A landscape with many valleys, sampled at points; each row gives a point and its height.
A ball rolls from a point to whichever of its 2 nearest points has the largest drop for the distance, and stops where none of them is lower. Distance is the straight distance between rows; heights are no part of it.
vuk: [-24  -4   3   4 -19   1   3 -12   7  10  -3  -9  23 -10  -2  -4  -2 -13
  27  -1   3]  height 334
tivu: [ 15  41  -2 -12   1 -21  10 -14 -24   3   2  12  -7  -5  16   0  15  11
  -5   6   3]  height 166
romi: [ -2  27  22   9   8   7   7  -9  -5 -14   7  34   9   2  11   3  17  -8
  10  -4  12]  height 413
fas: [ 23   6  14 -12  18   5  -8 -25   0  22   4 -21  22 -14 -15   2  -8  -7
 -19  11  19]  height 376
Gibu: [ 25  21 -12   1  -7   2  35  23  -5 -12  -1  19 -17   3 -12   8  -1   7
 -23   6  -6]  height 382
fom: [ -8  30  -7   9   3  20   8  16   5 -17   5  30  -5   6   7   8 -10  22
 -20  10   3]  height 232
Zupo: [  5 -20  -8   8 -27 -24  -6 -35   8  17  11   7  21 -16 -24  -7  24   8
  -1 -11  26]  height 547
Nudu: [  3  -9   6  15  -7  -6  -6  -8  -4  -1   5  28 -10  23  12   6  16  13
  28 -24 -25]  height 422
bul: [-35   3 -25   2  -3  -1  -2 -11   6  -5 -15 -31  16  -7  11  -4  -9 -14
  -1  20   6]  height 200
miret: [  9 -10  10   7   7  -4  -5 -36  -3  23 -10  -5  30 -20 -11  -2  18  -6
   8 -12  16]  height 585
retet: [-13  23   7 -12 -13  -5  14   9  10  18   0 -25   2 -18  20   2   0 -39
  -6  15   1]  height 239
vok: [  3   3  -2  -1  10  -4  -1  -9 -15   9 -10   4  17  15   7   2  -4  15
  30 -14 -27]  height 411
doz: [-10   6  -1  -4  -3  -7  21  32  -4  -2   6  24  14 -15   5  -4  12  -3
 -11   3  11]  height 389
Non: [  5  -2   2  -8  18  21   0 -10   5   2   5  -1  27   6 -20   5  -5   0
   5 -10  -8]  height 275
vogu: [ 35  11   1 -10  -7   0  28   2  20  30  12   0   2   5  -7   3 -15   4
 -23 -20 -13]  height 650
lutok: [  0  -2 -17   5   8  26 -13   5  15 -10  11  22   0  20 -10  13  -1  17
  -6  -7 -18]  height 538
Feleb: [ 14 -10 -15  -3   3 -10 -15  -8 -12  -1   1   9  -6  13  10  -1   9  27
  11  -8 -28]  height 440
Sulif: [  0 -13 -11   1   7  -9 -25  -4  -8 -11  -7  -9 -23   3   9  -4   7  -3
  -7  14 -11]  height 458
Vak: [-31  10   3  11  21   4 -20  -2  -5 -27  -8 -10 -34  18   9  -1 -20   6
  23  11   1]  height 500
tagi: [  7  -6   2 -11  -6  10  -9  -8  24  24  11 -18  14 -11  -8   1  -3  -5
 -18   0   7]  height 470
nim: [-13   8  -8  -3  14 -11  -6 -24  -8   7 -19 -37  19  -7   7 -11  -8  -7
   4  20   0]  height 66
pese: [  2 -26  -6   9 -15  -6  -6 -16  -2  22  -8  11  30  -5 -34   2  20   0
   7 -13  19]  height 565
Babi: [ -2  -3 -13   7 -18 -24  -3 -18  -9 -16   8  25  13  -7  -2  -2  20  18
   4  -1  27]  height 478
dal: [  4   6  21  -7   6  31  -3 -22  22  -2  14   0  15  20 -19   7  -5 -10
  13 -21  -2]  height 333
roza: [-20 -18   2  -5 -18  19   2  18  20  18   3 -18   6   4  -8  -6 -19  -1
  26 -15 -20]  height 419
dab: [-12   8 -14 -11  -8  -2  19   8   1  14   1  -7  26  -8  -3  -5  -8   6
  19  -2  -7]  height 248
Subir: [ 10   0 -21  -6  -1 -10 -10 -26  -1   4   4  -4   5  -3   9   1   4  11
 -29   4  -7]  height 432
damu: [ 15  12  -2 -13  18 -12   4 -32 -10  12  -7 -34  26  -5  -9 -10 -20  -1
 -16  15   1]  height 250
fosem: [-27   4  10  11  25  11 -19 -10  -1 -13 -10  27 -29  25  14  -1 -17  27
  20   2 -12]  height 512
nal: [ 14  13  -9 -11 -12 -25   8 -12  11  20  -3 -44 -16  -5   9 -18 -36   0
 -23  12   8]  height 452
maku: [ 21  16  18 -12  19   5  20   3 -19   6 -11 -17  -2 -11 -10  -2  -9 -11
   0   6  -3]  height 475
fakup: [-25 -22  14   9 -25  15   2   1  26  27  -6 -15  22  -3  -3  -2 -10 -16
  25 -13   3]  height 378
mar: [ 12  -5 -13  -6 -25 -21   2 -21   1  11  14  11  15  -4  -3 -10  13  21
   3 -20   8]  height 514
Rezu: [  4   2  48  -4  18   3  11  20 -19  -8  -8 -12  -1   5   0  -5  -4 -18
  38  -3   0]  height 318
gudug: [  9  20  -2  -8   5 -23  15  15 -16  13   1  13   3 -12  26  -2  20  -2
 -11  -3   1]  height 295
nuda: [ 10  15   1 -18  -1  -5  24  17  -7  -2 -11 -19 -16   4  -1  -7 -17  -6
  20   5 -16]  height 399
zup: [  5  14  -3  -3  -9  31   5  10  20  -1  11  14  -7  27  -4  22 -10   9
   0  -9 -28]  height 554
dob: [ -9   3   9  16  33 -14 -16  -8 -25 -20  -8  26 -26 -18  11  -5  17  11
 -13   2  10]  height 451
takem: [ -7 -36 -10   6 -11  -6 -38 -15  10   4  -5 -23 -14  -8 -13   6   4 -12
   1   8   6]  height 367
sov: [ -1  30  16  -9  -8   4  32  16   3  22   3   0   1  -3  15   7  -2 -25
 -14   1  -8]  height 383
Sivop: [-30 -13  -8  10  -1 -18  -4   9  -2   9 -20  -2  16 -13  -2  -9   4 -12
  14   4  -1]  height 385
sabom: [  2 -29 -29  12   9  25 -27   6  13 -31  10  10   5  16 -18   9 -13  14
 -16   5  -1]  height 522
Kabup: [ -8 -49  16  15 -12  24 -14  24  10  -4  14   1  -6  -7 -22   9   5  -4
   8  -6  14]  height 307
piros: [-10 -48   2  24 -14   2 -31   8  10  -2  -3  -9  -6 -14 -27  -1  14 -12
   3   2  13]  height 332
gef: [ 15   7 -19   5  -1  -3  -1 -17 -12 -18   9  36   7   5   0   1  11  32
   0   6  22]  height 456
pon: [  0 -26 -18  -3 -22 -14 -35 -11   8 -14   5 -16 -32   7   5  -3   4  -2
  -7  -2  -6]  height 416
lovup: [-14  -6 -18   7 -11 -20  20  -2  -5  19 -13   9  35  -7   2  -9   3  12
  35  -8 -14]  height 331
tero: [ 17  28  -1  -2  29   1   5 -10 -16 -17  -6  -9  -1 -10  -4   3  -1  -8
 -39  25  28]  height 528
zadaf: [  5  -2   6 -14 -30   0  10  -1  23  19  19  -4   2  -1  -2  -1  -3  -1
 -15 -13  14]  height 539
roguf: [ 27   6 -18  -1   2  -2   1  -5 -20 -33   5  12 -14  14  -7   3   4  30
 -15   9  24]  height 430
Fiv: [ -6   3   3  13   5   0 -22 -16  -2   3  -9  36 -21  21  28   6   8  27
  17   4 -17]  height 523
puv: [  9  18 -26  -5 -13   6  11  16   4 -12   9  18  -2   5  -2  12  -4   5
 -34  12   4]  height 308
rar: [  4  10 -19   1  13   3 -10 -17  -1 -11  -2 -11  15  -4   1   6   3  -3
 -32  11  16]  height 489
Pugi: [ -7 -37 -20   5  13  11 -23   4  -5 -28  -4 -13   4   7 -17 -10 -12  11
  -4   2  10]  height 503
zilo: [-16 -12 -12  13  32   8 -27   2  -7 -24 -12  -2 -13  -3  -5  -3  -4   3
  -7   7   1]  height 484
Fute: [  9  -6  10  -9 -27   9  24  32  24  30  13  -3   6  -9  -2   0  -7   0
  -7 -16   2]  height 540
Nesek: [-18   4  -1  -5 -26 -10  39  41   7  12   5  17  15  -4  13   4  -3  -5
   5  -1 -11]  height 454
bidu: [-10 -31  -5   9 -14  12   2  26  23  25  -1  14  13   3  -4   3   1   1
  13 -18 -32]  height 453
pib: [-15   3  14  -1 -33  11  27  28  18   3  17  12  11   1   8   4   5 -13
   7 -12   1]  height 494
Gepu: [ 30   9  -3  -6  10 -17 -11 -18 -26 -22   9   5 -24   5   2   5  18  11
 -17   9  19]  height 394
Nugi: [  1  -9 -13   5  -4  -9   2  15 -12 -28  11  10 -16   3  -3  -6   2  12
  -6  11  18]  height 460
nava: [ 19  30   8  -5   9   6  28  15  -5   0  -2   9 -19  -4   3   9   4 -12
 -27   5  -7]  height 438
guta: [-16  25   9  14  27   9  -4  -3 -18 -21   2  35  -6  -9   8  -1  16   6
 -11  -1  19]  height 434
badab: [ 30  27   6  -8  12   0  33 -12 -14   2  -1 -14   1 -14 -14   4  -8 -13
 -22  21  13]  height 524
malo: [ 10  -7  22   1  32  30   0  12  -1  -6  -7  10  13  16 -10   6  -2 -14
   7 -14 -14]  height 214
geb: [-18 -31  29  10   8  31  -5  34  20 -14   7   4  -6   7 -15   8 -10 -19
  18   2  -3]  height 282
Feput: [ 10   4  11 -17  -6 -18  -7 -13   5  20  -6 -55 -29  -5   4  -8 -23 -12
  -4  12  -1]  height 559
vev: [-29   6 -10   2  -2  -3  -8   1   7   6 -11 -25  -5 -22  23   1  -6 -37
 -10  26   1]  height 301
dobe: [ -6 -10  10  15 -16   6  -7  -7  10 -18  12  27   1  19  -1   5  13  -5
  23 -21  -7]  height 407
tiso: [ -6  10  -7   3  10  -1 -17   2 -13 -30   1   5 -24  22  10  -1 -14  16
   7  12   9]  height 485
Fumip: [ 28  22  -4 -20  -8 -28   6 -27 -16  -1  10  -3  -8  -4   6  -3  15  12
 -24   7  18]  height 304
mabol: [ 13   9   2 -12 -16  19  17  11  28  18   8  -5  -8  22  -7   5 -19   4
 -11 -16 -31]  height 589
navam: [  8  17 -10 -10 -17 -19  25   3   1   9  -8 -31  -7  -6  11  -8 -16   4
  -9   2 -15]  height 226
Teli: [  1 -19  38   3  19  28   7  36   0  -6   2   9  -9  10 -10   2 -11 -13
  18 -14 -14]  height 254
rugun: [ -5   4  15   7 -10  15  -6 -13  12 -16  11  17  21   6  -9   4  15 -16
   8 -12  13]  height 381
kez: [ -2 -16   9   5  -3 -16   4  -4  -4  15 -12  11  20  -1   2 -11  10   4
  25 -28 -16]  height 377
Gafem: [  3 -21  40   4  34   6  -7  25 -16 -15  -7  -3 -11  -2  -4  -4  -1 -11
  20   1  -2]  height 286
Tesik: [-15   8   8  -1  12 -10  -6   2 -16  -7  -9  -7 -16  -3  17  -4   9 -15
  15   6  -3]  height 464
Kuvog: [  5 -18   4 -17  -9 -13  -8  11   1  23 -11 -41 -30 -11  14  -6  -6  -2
   2  -2 -14]  height 612
niti: [-14 -37   4  -3 -21  -2 -15  29   8   9  -7 -28 -27 -12  13   0   2 -18
   1   5  -7]  height 641
Gak: [-21   6 -22   9   5 -18  -3   0  -9  -8 -12   6   2  -5  14 -10   4   2
  16   7  -3]  height 427
benon: [ 12  22 -10   3  31 -10 -19 -15 -25 -11  -6  11 -13  -5  14   0  21  17
 -23  10  10]  height 433

Where does a ball stop that starts at each point below?
Pugi | malo
pese | Gepu
Fute | tivu
miret | Gepu
niti | malo
fosem | Gepu
